A landscape with many valleys, sampled at points; each row gives a point and its height.
A ball rolls from a point to whichever of its 4 nearest points has the largest drop for the distance, and stops where none of them is lower. Distance is the straight distance between rows; heights are no part of it.
tuve: [113 135 118 149 143 127 175  94 166 100  93 133  89  72 120 142 145 119
 158 153 180 118 104 126 124 100 112 112 192 130  94 176 176 107 146  95
 118  38 134 149  94 146 166 131]  height 179
Lazu: [127  75 139 122 113 175 107 112  87 112  99 156 197 199 145 151 139  79
 149 124 127 141 152 117 152 158 158 132 144  81 117 212 114 162 148 116
 205 183 136 162 161 123 165  96]  height 608
tul: [ 99 156 154 134 134 136 145 111 133 107 118 104  95 133 161 115 185 119
 104  87 136 150 108 186  85 161 140 148 141 130 104 145 102 115  80 162
 113 141  72 118 115 115  88 109]  height 206
lilot: [111 143 132 171 130 126 191  76 180  76 105 116 145  72 145  85 102 120
 116 114 174 125 157 168 131 100 114 106 154 100  89 176 154 114 155 100
 126  89 131  97 105 130 143 157]  height 130
kiz: [115 152 137 124 154 184 100 191 140 156  89 151  92 157 178 171 210 114
 166 146 102 137 117 132 105 112 143 120 136 152 123 149 153 167  92 157
 127 118 112 103  57 108 112 114]  height 234
ralof: [152 134 120 126 104  85 122 107 111 169 171 100 125  85 126 104  86 168
 104 128 111 115 146 104 163 119  98  97  86 126 172  80 132 168 144 141
 119 159 149 114 156  96 133 150]  height 209
Gose: [106 151 179  81 145 142 108 129 109 138 150 126 116 116 164  89 141 121
  86 118 106 101 148 145 110 155 133 150 108 171 154  68 101 128  96 208
 117 146  96  87 142  95  99  94]  height 301
kiru: [161 120 128 143  99 137  95 149  97 127  95 172 166 167 134 158 110 120
 126 138 126 122 126 115 138 100 122 147 151 103  99 170 123 134 126  82
 140 171 121 152 167 163 156 141]  height 510
ket: [103 117 151 103  75 128  92 187 114 118 180 134 161 139 105 149  79 125
 128 124 120 122 126 137  96 170 159 163  90 141 157 100  96 125  78 101
 154 188  96 149 163 146 122 127]  height 305
bege: [122 125 126 137 145 149 140  89 149 101 109 154 171 119 120 129 109 130
 139 117 167 144 148 129 154 106 105  95 182  84  95 187 158 137 167 111
 102  89 149 120 108 143 152 161]  height 162
dus: [153 133  83 115 154 131 102 119  89 149 131 131 140 116 104 124  92 151
 146 158 129 107 112  41 194 105  80  93 157 100 145 119 174 122 197  98
 113  86 165 156 122 125 137 168]  height 231
Gulu: [131 146  78 145  99  41 180 101 102 162 132  40  70  67  81 140 105 196
  89 167 104 108 134 100 141  96  66 113 128 147 187  97 119 154 150 155
 129 123 118 176 153 103 133 106]  height 165
Zofit: [159 142 122 104 100 127 135  86 136 148 131 109 133  86 109  99 129 154
 123  98 138 132 115 141 156 139 116 114  77  91 138 129 125 140 152 153
 100 157 133 111 130 112 147 136]  height 160
Gapif: [110 127 194 127 132  95 112 137 144  64 145 118 103 136 125 103  96 122
  81 118 116 129 139 149  75 153 120 163 117 165 137  88  90 116  68 154
 132 160  79 116 178 116  90  94]  height 280
nevan: [173 134  87 135  99  97 115  71 127 143 123 113 170 159 121 110  55 128
 122 144 169 137 119  78 159 105 127 111 138 118  93 121 146 134 142  39
  98 142 124 135 161 150 133 158]  height 342
gedos: [116  91 158 119 137 145 120 111 137  96 126 135 134 171 139  56 147  89
 110  78 144 121 168 182 103 170 157 165 129 128  81  92  97 118  89 197
 164 191 115 107 165  90 102  94]  height 668
gaf: [109 151  86 145 125 138 164 118 103 116 103 115  53  71 115 131 171 184
 148 182 128 106 100 108 142  90  91 101 164 161 146 142 133 133 137 119
 138  76 166 177  94 147 133 120]  height 108
vipi: [132  53 136 161 119 144  85 162 129  68 161 170 142 208 104 129  86  73
 138 119 108 120 118 124  83 143 167 156 189 142  96 124  91 117  86  81
 164 162 107 136 181 161 106 112]  height 434
Vusi: [108 107 136 164 130  46 170 113 192  87 135  89  81 121 115 109  74 118
  97 123 154  98  95 119  74 120  97 107 166 165 120 117 117  82 103  68
 105  85 124 132 147 185 102 150]  height 309
gubib: [159 144 120  92 145 176 103  98 110 176  76 129 148 127 120 119 127 157
 141  87 126 119 139  86 189 104  57 118 112  72 127 155 159 137 224 150
 122 124 171 151  92 113 129 154]  height 174
Kov: [120  97 120  80 165 156 149  93 148 158 139 120 109  99 169  48 165 110
 157 132 126  93 175 107 171 117 107  90 112 120 137 113 138 153 194 192
 163  72 195 147  73 101 126 150]  height 335
gunom: [138 113 132 155 147 161 120 114 166  94 145 119 179 154 144  96 154  70
 132  90 157 109 123 175 148 172 167 159 164  80  82 172 109 108 107 125
 144 159 132 105 163 137 117 133]  height 300
nulit: [ 94 127 138  89 107  84  83 166 102  94 147 119 131 127 142 132  65 147
 122 121 100 153 166 149  70 131 143 161  82 197 168  46  66  94  97 143
 147 169  70 122 164 142 104 105]  height 242
Zirel: [111 156 131 107 132 146 111 137 118 133  83 143 146 157 149 189 212 130
 137 101 120 193 114 157 128 139 153 147  64 133 144 150 119 152 144 168
  96 155 122 132  87 109 141 115]  height 224
fedi: [ 92 133 129 141 120  55 136 159 123 141 140  85  69 114 121 147  84 158
 102 170 106 120 135 122  90 100 102 125 109 197 210  67  93 111  86 161
 119 108 112 131 142 116 123 113]  height 201
tif: [ 95 140 112 128 110 142 186  98 143 125 122  87  78  88 147 101 135 139
 120 116 136 126 136 149 125 111 102  86 126 105 125 129 149 134 130 172
  90 128 141 112 104 112 121 131]  height 57
Taka: [123 113 155 126 136 154 135  98 174 145 172 114 121 134 190  41 128 114
  86 118 147 109 158 146 149 133 128 119 123  92 123 132 140 111 131 173
 133 134 169  95 135  96 137 165]  height 282
Fal: [160 123 153  90 136 108 104 170 130 167 196 153 156 119 121 120 102 152
 141 142  92  95 153 112 127 152 162 141  58 150 173  83 127 129 117 157
 128 142 165  95 154  93 104 144]  height 232
zut: [140 143  95 154 131 124 181  52 146 128 131 107 119  80 120  62 102 148
 110 110 161 140 136 124 154  98  75  83 124  84 122 148 144 120 174 131
  93 108 139 141 101  91 167 135]  height 99
Zete: [139 114 138 124  95 115  89 159 118 124 195 134 164 156 127 128  88 107
 159 153 111 115 145 108 118 163 164 157  93 171 176 108  87 133  91  87
 131 143 135 124 171 126 120 141]  height 283
falaz: [102 144 126 142 106  70 117 164 152  89 132  95  84 126 118 143 111 117
  97 143 125 119  96 135  91 111 117 126 128 156 166 111 122  88  86 104
 102 130 102 113 146 147  85 119]  height 241
bibi: [122 108 153  72 120 165  95 117 147 157 142 161 157 163 159 122 162  98
 144  99 146 103 157 147 165 155 166 112  93 100 110 179 105 163 156 169
 142 141 155 129 124 116 123 143]  height 499
fuzu: [102 140 137 115 126 139 170 121 152 121  95 114  69  89 151 123 184 123
 132 159 130 136 127 129 123 108 117 117 153 131 153 149 139 134 118 175
 109  82 153 116  93 118 117 146]  height 80
gef: [131 126 161 119 120 133 137 102 164 162 188 121 130 117 139  83 111 142
  94 126 114 112 155 138 144 157 116 119  80 120 131  99 120 155 115 171
 136 140 154 109 148  81 133 152]  height 233
kuzi: [138 117 127 164 126  86 147 135 165  77 140 143  99 123 103 122 106 121
 133 122 156 141  94 117 104 109 142 141 152 135 126 148 138  98 111  71
 111  89  98 118 144 170 119 146]  height 323
fiz: [119 120 134 175 152 117 198  80 207 108 134  94  79  95 152  64  89 126
  93 127 157 127 142 135 130 126  84 113 153 122 123 135 168 105 100 118
 119  89 114 128 141 123 130 131]  height 149
zopi: [ 92 106 115 139 149 162 145 114 162 125  79 135 144  93 173 140 193  85
 132 116 166 138 158 140 147 113 127 120 192 104 100 188 151 151 149 159
 121  78 126 112  62 132 107 159]  height 199
vopu: [170 130 114 109 107 130  61 157  62 142 141 180 157 149 127 145  96 160
 159 160  90 130 112  47 154 110 138 128 106 120 150 113 144 143 155  91
 133 136 150 142 138 120 146 162]  height 102
garig: [151 105 120 160 131 115 134  95 166 126 152 104 139 138 114 115  87 106
 122 133 157 121  98 128 113 129 143 117 180 142 111 137 133  89 109  52
  98  77 138 114 145 178 112 153]  height 340
Nifus: [123 118 152 130 126  88 134 136 135 161 171  97  86 100 115 109  69 124
 109 182 112  57 138  86 129 128 107 101 119 198 187  69 132 143 112 128
 125 101 170 140 151 116 110 134]  height 166
timub: [109 137 120 103  93  80 113 227  80 172 135 130 154  87 101 156  90 174
 119 155  77 129 119 123  59 106 134 118  34 174 189  58 105 101  96 160
 135 166 102 118 143 147 151  95]  height 103
Gimeb: [122 150 126 156 135 126 154 103 142 123  89 129 136 116 160 154 178 109
 161 122 176 158 118 166 123 107 150 140 158  89  85 197 147 126 113 144
 124  71  87 110  83 123 118 135]  height 176
rulu: [148 122 131 143 120 126 132  93 152 138 166  89 152 153 126  88  77 121
 128 102 128 123 143 143 146 125 114 118  94 123 139 100 115 116 119 103
 123 163 148 123 166 107 134 152]  height 213
Dov: [114 148 137 117 133 146 120 133 130 124  84 145 129 125 166 151 163 122
 141 110 127 164 110 132 125 105 132 104 138 111 139 174 125 135 143 148
 113 127 100 139  82 128 124 127]  height 91
zele: [153 139 139  81 138 128 144 129 113 204 177 131 159  86 134 106 136 171
  87 109  98 120 168 113 134 158 111 106  50 135 170  79 124 153 133 185
 125 157 173  93 148  93 124 145]  height 238
valug: [107 142 150 137 143 113 161 103 172  95 120  99  74  95 157  83 134 131
  72 133 131 118 131 146  98 122 105 133 163 148 111 115 143  90  76 171
 127 109  97 132 106 114 100 121]  height 178
rusi: [115 117 123 132 147 124 172  82 153 143 173 104  80 113 120  53  91 134
  87 146 123  87 133 106 151 111  75  86 132 139 142 102 136 138 131 139
 114 120 163 121 148 108 121 152]  height 175
Fuzos: [117 119  69 122 162 152 162  69 140 135 126 101 108  75 105  62 111 126
 179 116 164 119 154 125 193  85  76 103 166  84 117 135 181 138 221 147
 132  81 170 168  81 110 171 137]  height 139
disu: [104 136 162 199 167  95 177  75 193  98 103 102 110  87 166 116 141 111
 119 130 195 150 131 165  86 119 123 147 182 110  85 167 181  72  88 157
 136  61  79 126 116 119 114 112]  height 168
siles: [153 114 120 125 108 116  70 150  74 131 152 152 176 159 125 166  81 140
 151 139 100 129 120 109 150 113 141 140 114 147 148 124  96 133 128  45
 131 169 125 156 157 139 143 151]  height 281
teke: [122 191 115  56 161 130 126 130  97 159  70 170 141 120 134 156 181 142
 140  86 101 169 158 148 169 172 111 126  77 130 126  97 132 158 198 183
  93 130 173 134 103 119 141 140]  height 183
Bufe: [134 151  98  95 118 146 142 106 124 131  99 127 119  99 113 110 144 139
 124 126 127 123 122 113 135  97 100  93 137 102 139 137 158 124 199 154
 111 114 150 128  85 118 142 139]  height 92
Noluk: [131 124 142 110 125  93  76 144 107 162 201 109 149 105 131  99  59 128
 112 154 107  87 140 115 109 169 140 140  68 194 189  61  90 106  96 150
 126 163 116 113 163 103 102 128]  height 225
mik: [152 109 141 186 147 100 154 130 137  88  74 181 186 140 160 173 118 121
 132 141 187 132 132 133 143 109 145 141 207  91  62 244 157 121 128 105
 106  84  75 142  93 163 176 142]  height 518
napil: [107 114 104 128 155 157 132 136  94 150  76 162 147 225 167 167 226  71
 180  90 150 172 158 197 133 182 172 160 103 125 120 159  95 142 110 173
 152 165  99 136 114 128 159  72]  height 341
biku: [113 142 160  67 141 129 147 115 124 144 149 125 141 111 139 115 142 148
  95 101  90 152 134 201 111 172 142 157  72 145 140  86  78 134  96 208
 122 164 121 106 151 105 130 111]  height 267
koro: [112 137 151 132 158 170  93 144 129 149  85 162 119 197 169 151 215  73
 160 104 131 142 140 167 100 166 175 151 140 145  87 149 103 125  96 184
 130 130  80 110  91 109  84  92]  height 96
bomav: [126 114 130 183 131 127 153 150 152  92  95 173 149 115 148 164 141 121
 116 136 154 138  99 105 110  85 134 132 214 118  56 198 138  94 142  93
 127  85  99 105 123 170 154 143]  height 573
Pofu: [105  97 175  93 123 149 140 106 118 122 154  99 142 173 110  94 152  78
 143  83 131 158 153 179 108 222 160 158 115  78 110  97 103 110  64 186
 160 228 109 133 174 109 133  71]  height 653
roze: [140  63 112 134 155 188 126 130 128 112 117 177 174 212 156 142 200  61
 155 117 162 129 152 180 132 150 170 160 150  79  93 174 112 150 150 154
 172 152 136 121 131 112 131  96]  height 495
tevo: [102 151 102 165 142 122 149 145 145 108 108 132  80 102  72 156 138 127
 113 154 126 127  85 109 114  74 138 131 206 158 128 135 160  97 109  91
 121  70 138 143 110 184 147 135]  height 229
mimok: [145 103 130 147 123 146  91 159 107  96 116 160 126 149 103 156 132 135
 117 153 102 117  95  78 129  80 139 126 141 119 119 137 138 148 122  75
 103 111 141 137 134 152 135 155]  height 439
Gat: [150 134  62 172 139 106 187  58 111 168 145  71  79  73  69  83  78 163
 140 161 124  93 154  88 178 120  60  96 143 142 128  89 138 152 149 105
 129  89 192 171 115  94 119 110]  height 153
mub: [145 142  80 128 153 155 135  97 104 140  82 119 103  82  78  95  95 157
 158 148 149 112 138  84 180  92  54 119 176  97 138 115 164 121 197 109
 116  86 163 166 103 135 155 127]  height 146
padep: [140 167 128 106  91 128 106 157  79 161 126 126 123  83  80 159 147 186
 140 164 101 112 131 102 133 107 100 115  93 152 174  75 147 134 139 141
 104 134 139 143 114 124 140 110]  height 129
pomem: [140  95 132 147  91  66 101 123 176 119 177  76 111 179 126 126  38  87
 118 117 132 121 111 128 100 136 160 143 146 151 118  67  94  90 121  39
 109 137 117 109 181 173  91 132]  height 272
nali: [129 154 132 133  95 115 136 125 126 109  76 129 121 130 110 145 144 154
 114 107 133 145  98 147 118 128 135 136  87 107 114 143 133 125 130 139
  83 164  85 115 121 134 112 119]  height 230
vodo: [119 137 128 146  84  87  83 171 144 111 146 133 149 141 102 158  65 139
 125 122 104 129  98 123  89 124 146 125  86 152 156  87 117 126 105  78
 118 152 105 128 150 164 120 137]  height 177
Govig: [110  64 148 153 101 167  80 150  83  94 197 114 171 234 122 157  78  82
 147 130  78 138 117 123 123 186 168 161 165 130 131 107  78 118  80  35
 202 152 113 162 200 132 125 114]  height 544
Vomo: [141 149 114 187 123 113 148 128 124  96  49 147 155 149 147 171 164 127
 137 121 170 179 104 151 106  92 120 135 153  79  80 212 150 112 150 113
 135 127  51 132 100 132 164 118]  height 386
sev: [138 113 117 174 140  90 142 167 165  85 118 136 148 160 110 171 106 123
  86 130 133 143  93 127  84 117 146 148 162 122  89 161 133  89 106  16
 112  93 116 133 165 212 131 135]  height 416
Mavog: [134 170 116 136 121 150 122 117 105 131  77 139 154 158 162 161 213 120
 153  86 140 189 121 161 121 131 135 132  83  90  94 178 125 132 129 148
 118 162  99 115 103 120 131 116]  height 271
Migal: [112 152 137 120 112 126 144 122 150 127 118  87  97 119 133 112 136 137
  76 100 131 140 121 172  97 143 116 124  76 135 142 124 109 117  88 164
 115 162  88 101 121 122 108 109]  height 195
bape: [121 130 117 154  84 138 109 187 126  76 107 126 139 171 115 164 126 148
 116 137 108 153  93 133  95 114 143 145 129 123 108 150 126 122  83  78
 128 161  82 134 135 169 135 120]  height 561
tosep: [134 134 141  94 129 124  74 195 117 167 162 141 114  71 117 145 128 158
 140 188  76  81 128  77 121 121 139 119  98 168 174  83 132 134 113 123
 142 109 154 121 120 123 131 132]  height 123
vikir: [110 126 112 131  88  44  96 170 116 139 150  93 110  96  93 160  74 155
 116 149 104 127 115 143  80 105 103 124  56 164 209  76 109 140 112 119
 118 142 112 144 136 130 125  94]  height 164
zuvo: [162 122 101 140 128 118 148 101 123 132 143 123 110  89  84 103  80 144
 133 139 136 113 109  88 158  89 118  99 162 133 101 124 160 136 135  61
  89  89 180 150 124 170 149 158]  height 325
lota: [127 100 143 139 149 170  79 215 145  88 132 176 127 204 106 168 145  98
 135 118 109 124 100 131  95 151 184 183 205 156 102 125 108  98  67 115
 142 132  73  99 135 146 128 101]  height 535
fiden: [166 143  96 151 101 114 145  84 139  85 125 108 152 153 122 127 100 129
 116 126 178 131 117 140 138 122 131 137 119 110  78 159 146 109 128  66
 126 149 123 140 157 150 122 156]  height 118
voz: [146 110  89 144 118  74 154 106 126 160 146  81  94 107  94 154  78 135
 131 164 143  99  98  41 142 111  79 101 155 172 137  75 160 118 159  75
 113  94 158 171 124 161 122 144]  height 332
Gasi: [158 133  93 142 104  98 126 107 104 149 131  99 113 115  93 139  72 167
 119 135 133 118  94  99 133  95  77 111 115 133 163  71 156 145 164  88
  96 135 148 153 150 134 141 137]  height 265
Zat: [148 130 104 127 168 134 122  77 114 188 167  98 125 111 113  64  94 176
 144 122 117 137 139  91 188 109  66  89 104  75 127 102 181 143 216 162
 128 121 182 140 105  75 134 161]  height 252
Lipal: [ 94 176 150  62 149 123 126 163  95 154 118 154 114  93 129 147 208 151
 157 157  82 143 143 129 139 132 128 142  89 151 169  89 130 155 159 196
 128 104 163 136  87 103 138 117]  height 119
Pareb: [139 153 151 188 173 133 127 146 178 104  87 153  96 152 143 163 165 115
 154 114 152 142  99 116  97  92 164 151 210 135  74 200 139  84  82 108
 148  65  85 103  88 134 126 114]  height 610
Rupib: [132  99 123 100 155 175 104 119 126 129 103 160 193 139 166 122 160 101
 142  87 166 139 148 137 155 138 134 123 114  78 108 196 140 152 220 141
 153 132 139 141 108 122 132 148]  height 491
lipa: [137 132  94 108 110  87  71 152  89 184 181 133 163 119  98 146  53 150
 145 172 100 122 122  95 148 127 136 120  66 150 175  61 153 130 137 123
 108 144 164 122 160 101 134 150]  height 207
deta: [120 155  99 124 121 103 185  81 111 145  90  66  65  51 125 113 134 162
 104 109 121 136 120 142 144  95  67  95 143 105 153 104 118 141 175 195
 123 112 116 169  95  91 151 100]  height 89
Detuv: [145 134 185  81 157 171 136 111 149 193 196 132 119 127 168  53 118 143
 108 123 105  87 182 150 148 170 109 123  74 136 149  83 117 138 128 188
 134 150 170 113 145  71 120 154]  height 274
Vuso: [116 138 100 124 122 106 141 154 113 154 121 107 100  73 113 143 122 162
 109 168  94 107 125 117 133 119  98 113 108 163 178  96 143 150 116 160
 122 113 146 150 110 111 147 117]  height 107
siril: [142 164 143 149  96 124 149  78 156 101 109 113 157 127 111  93 120 140
 106  95 185 161 105 180 105 134 115 138 102  58 104 155 126 124 128 121
  96 132 123  95 139 116 122 130]  height 253
rozod: [103 137 102 174 153 145 136 125 138 128  65 153 163 177 187 190 199  92
 139 107 179 175 150 185 120 129 171 132 153 107  73 225 123 142 147 166
 131 124  81 102 118 125 117  94]  height 433
Mubam: [153 114 111 165 109  72 130 100 141 162 183  84 117 137 128 107  58 137
 110 127 122 112 119 104 134 119 116 112 116 163 143  91 109 131 103  80
 108 115 146 116 161 123 105 164]  height 85
lomes: [123 146 149  80 168 107 165 157  89 174 159  70 105  47 167 115 148 156
  59 154  72  86 144 133 123 138 130 121  90 161 211  61 108 112 129 216
 143 108 139 101 152  82 133 102]  height 52
sed: [129 144  75 124 105 127 134 158  74 145  91 114  82  79  67 163 135 196
 136 174 115 128 117  76 145 102  57 136 130 134 156  69 178 108 180 102
 107 106 123 167 110 127 147 103]  height 159
Vul: [103 152 102 113 126 152 159 113 118 155 119 116  54  54 103 128 163 134
 123 174 113  98 142 122 158 101 109 115 155 161 170 124 144 135 142 170
 155  79 180 179 116 109 115 112]  height 95
Der: [141 138 143 108 110 124 104 121 103 164 180 137 162 127 120 120 128 157
 133 128 112 128 133 131 158 159 145 146  48 105 172 106 114 136 125 128
 158 181 162 126 140  99 138 125]  height 235
som: [114 158 166  71 130 121 106 171  91 150 124 153 135 107 135 164 183 149
 135 123  98 162 127 149 123 148 143 134  73 155 165 127 130 135 121 171
 104 150 112 108  93 122 133 111]  height 158
bazes: [151 141 139  72 144 164  81 118  96 140 124 161 184 157 155 127 148 115
 152 105 135 119 134  89 173 135 118 129  98  74 113 150 130 181 187 132
 140 164 172 127 113 115 143 139]  height 396
nazu: [131 152 112  77 129 125 101 142  69 160  74 144 103  88 112 168 178 176
 141 150  94 147 138  95 144 115 104 125 136 116 144  83 164 113 199 162
 110 122 141 142  83 116 139  97]  height 161
gedil: [119 117  80 146 119  63 155 118 128 121 127 124  90 127  92 147  66 131
 125 153 157 127  94  86 113 124 109 113 138 128 153 120 151 111 121  45
  96  97 137 140 148 185 128 158]  height 354
Tiviz: [157 154 147  75 123 148  94 152  86 163 135 167 159  95 101 138 134 182
 165 148  87 108 149  89 147 129 129 109  61 122 182  79 135 130 164 163
 129 142 159 141 130 107 144 126]  height 157
soded: [137 118 138  97 127 191 105 131  97 127 163 155 181 189 140 137 137 104
 150 107 125 120 120 125 144 166 153 137 119  92 123 159  90 170 142 133
 184 171 150 126 146 111 135 123]  height 520
Zas: [134 137 117 170 130 157 135 151 123  85  68 147 126 187 152 166 190 127
 145 106 170 166 103 146 131  98 170 158 132 100  66 194 120 130 120 108
 146 150  49  98 117 123 137 102]  height 517
Vifiv: [106 147 143  97 140 135 180 120 127 146 117  86  68  95 183 107 179 134
  88 112  96 127 147 141 116 125 120 112 128 155 151 123 120 153 125 211
 122 121 133 124 108  86 116 119]  height 82
suzak: [149  74  92 146 138  92 146 114 161 131 152 104  98 114 118 141  62 131
 123 133 164 109 101  94 118 115 134 107 170 183 109 104 131 114 113  14
  98  52 174 135 148 212 136 177]  height 328
dozib: [119 107 115 148 138  78 186 119 175  95 148 121  69 120  92 138  78 116
 103 143 137 113  99  99  86 112 112 130 179 178 118 123 136  89 112  59
 113  66 143 133 137 195 123 153]  height 284
fita: [110 136 149 102 145 160 106 181 123 134 124 147  93  81 122 140 167 141
 166 155 100 113 116 102 126 103 135 110 147 167 153 128 141 126 121 131
 137 104 143 122  98 135 112 128]  height 77
zum: [133 123 112  90 133 135 125 142 101 142 111 140  92  88  92 127 151 143
 155 161 110 118 132  90 151  92 111  96 155 133 146 102 154 143 165 142
 111 101 168 131 103 112 123 150]  height 128
pof: [128  88 139 150 131 153  88 108 157  91 165 120 161 192 115 119  90 114
 133 125 133 121 118 140 135 182 167 145 134 118 104 132  93 100  82  61
 142 152 120 128 181 143 101 108]  height 422
Gof: [143 113 147 138 134 151  93 153 151 114 136 149 131 140 120 108 132  97
 132 144 118  96 120 114 124 116 166 122 152 116 108 163 135 139 107  97
 121 125 144 110 123 136 126 164]  height 428
nif: [117 140 159 111 108 143 109 165 102 116 115 118 143 183 130 151 180 114
 143  95 129 166 131 160 101 165 158 172 106 149 117 152  96 127  85 136
 127 174  87 120 115 122 126  95]  height 327
nalol: [136 116 137 121 140 188 102 115 148 120 142 164 152 174 158 105 163  56
 160  83 141 109 162 179 139 163 168 138 137 102  81 149 100 121 132 179
 134 154 145 109 131 131  98 130]  height 404
duzed: [154 131 103 151 107  73 177  72 153 115 130 109 113 124  98 102  83 137
 102 113 155 131  87 144 131 125 119 115 120 117 139 128 158 121 122  90
 102 125 121 131 119 153 132 147]  height 277
Los: [144 152 165  76 161 165  97 144 127 165 141 174 131 123 142  98 155 127
 136 129  99  88 149  94 148 118 127 105  99 113 130 130 129 171 184 157
 148 129 188 131 104 104 124 152]  height 266
Losa: [120 123 145 104 145 130 157 119 130 185 193  84 101  96 156  78  93 144
  84 173  98  81 175  92 183 135  83 109 114 157 171  77 128 157 118 165
 144 115 190 117 125  84 127 131]  height 182
Vomu: [147 137 135 111 149 160 130 112 136 163 167 114  91  93 101  95 123 133
 143 169 110 106 133  77 174  93 129  85 145 144 123 122 176 168 157 140
 126  80 193 133 100 112 115 167]  height 169
Likek: [122 112  89 141 171 148 164  50 146 127 131 121 123  48 118  74 101 117
 161 138 160  88 156 103 175  90  97 106 193 128  88 146 170 132 174  79
 125  60 164 159 105 147 152 153]  height 163
vuna: [111 119 163 126 115 118  74 189 147  91 160 146 123 164 112 130  77  94
 114 133  95 118 124 137 107 127 156 151 154 165 130 100 112 119  98  88
 113 130 123 124 137 172  93 118]  height 296
zag: [144 106 124 171 127  86 128 147 171  54 117 135 116 160 108 152  84  82
 101 117 152 131  97 151  83 146 138 163 187 146  85 122 113  62 113  72
 127 116  92 107 137 207 103 130]  height 374
lekep: [129 136 145 171 149 113 185 101 190  86 100 115 127 129 167 113 147  97
 122 125 175 148 119 172 117 116 146 143 195 106  76 181 167  98 108 131
 124  88  83 116 104 147 130 123]  height 151
tiz: [133 151 130  99 121 116 108 203  75 156 122 172 187  96 113 158 161 181
 142 152  88 149 122 108 120 149 152 127  39 162 156 100 124 128 137 144
 147 151 136 118  97 132 159 106]  height 148
nokir: [136 127 162 133 117 165  94 150 146  90 135 147 130 165 127 109 117 101
 125 114 140 127 108 166 100 152 149 157 149 121 118 138 132 126 105 140
 132 173  83  83 147 112 107 110]  height 384
kun: [155  79 128 168 112 133  92 150 102 115 100 181 187 174 129 164 100 106
 116 145 101 152 120 114 136 132 155 130 172 121  74 185 106 144  99  75
 165 157 122 137 163 176 152 139]  height 124
nifop: [111 152 156  82 167 123 158 104 117 177 119 139 108  85 161 129 184 130
 103 119  95 110 159 130 139 143 131  93  80 137 169  96 134 152 141 215
 147 112 180 115 108 109 131 141]  height 83
tol: [129 182  99 131 140 142 141 126 117 122  29 117 142 119 146 157 191 143
 133 101 172 184 127 126 147  91 123 123 149  95 113 184 153 108 182 146
 124  73  95 129  66 107 130 132]  height 173
Fafog: [143 157 117 127 120 139  97 168  80 142  84 142 126 124 103 176 158 165
 138 143 109 152 112  88 127  87  87 131 143 101 121 111 162 153 150 105
 117 152 105 116 102 146 139 126]  height 320
Kazu: [ 96 153 147 103 140 153 139 120 144 152 106 123 108 133 174 113 194 109
 111  99 119 136 137 172 107 150 128 124 134 144 131 145 118 147 111 202
 109 140 130  94  98 103  96 133]  height 122
pebuz: [137 123 112 152 122 157 138 149 136 113  98 169 175 158 156 167 199  90
 152 106 155 150 128 148 144  96 165 144 157  93  90 195 116 147 138 153
 136 144  97 107  92 127 113 114]  height 336
givu: [110 122 155 149 104  89  64 174 138  55 143 128 106 180 138 136  91 102
 108 124 118 159 145 142  40 145 149 184 133 182  99  78  89  76  78 121
 139 137  43 123 153 130  76  84]  height 329
Fet: [108  86 138 140  88 159 108 197  99  88 156 157 157 185 108 162 134 112
 150 137  94 138 121 154  90 166 170 157 121 152 126 121  75 125  86  94
 155 175  56 132 164 135 150  95]  height 437
kego: [ 86 115 166  86 132 153 143 126  87 129 120 108 149 171 110 141 163 128
 155  91 125 178 127 204  92 243 173 189  82 146 130 101  89 132  49 174
 173 213  86 139 174 101 143  63]  height 669
mut: [ 97 133  80 141 151 130 219  80 135 155 142  72  61  63 126  79 136 159
 124 158 109 100 168 120 151  97  79  98 162 121 151 109 117 168 164 171
 145 100 175 182 144  93 155 119]  height 114
falo: [153 101 120 179 116  81 136 125 134  68 121 120 163 158  97 164  65 130
 125 131 166 139 104 115 119 150 134 135 121 121  85 157 126 109 128   9
 124 145 104 147 171 197 134 160]  height 400
suli: [117 124 127  85 139 171 128 143  92 145  78 181 179 172 142 179 205 110
 174  76 118 186 132 149 140 153 133 137  92 112 123 153 101 167 154 163
 129 191 135 136 115 128 146  97]  height 390
Gik: [ 87 127 135 135  76 118 112 157 118  85 121 136 137 188 110 144 105 111
 144 111 109 160 105 167  87 147 145 168  95 116 144 117 100 112  67  80
 157 174  66 129 156 122 118  74]  height 407
Por: [138  95 149 173 153 147 148 108 189 110 132 152 182 121 159 144 135  74
 144  97 188 103 155 174 121 136 198 136 181  92  58 212 147 124 137 155
 134 101 108 102 107 140 104 139]  height 196
vis: [165 116 146 140 111 154 105 118 111 119 142 159 162 154 140 137 115 117
 123 128 124 118 113 114 152 124 144 120 134 109 100 159 116 146 145  92
 138 124 136 115 133 128 138 172]  height 463
Sotaf: [126  91 162 123 119 186 105  85 138 134 171 121 159 191 128 116 157 116
 149  84 137 139 145 159 155 197 155 133  84  69 129 146  97 137  89 147
 173 190 134 135 175 118 131 104]  height 609
soliv: [154 103 123 132 105 176  99 156  95 123 148 177 183 174 138 160 124 127
 139 136 109 121 121 118 135 151 163 139 153 123 122 160 100 151  98  74
 177 170 127 129 155 152 135 126]  height 460

Call two points neighbours if one is among the 4 nearest of the other. Go from one point of each pair to the other, from neighbour to neighbour, staying as low as possible. Name the highest point that can't be avoided.
fiden, tif => siril
tif, fita => fuzu
lomes, tif => Vifiv

For each start below, name the point where the ball stops.
Pareb => tif
teke => tif
zele => tif
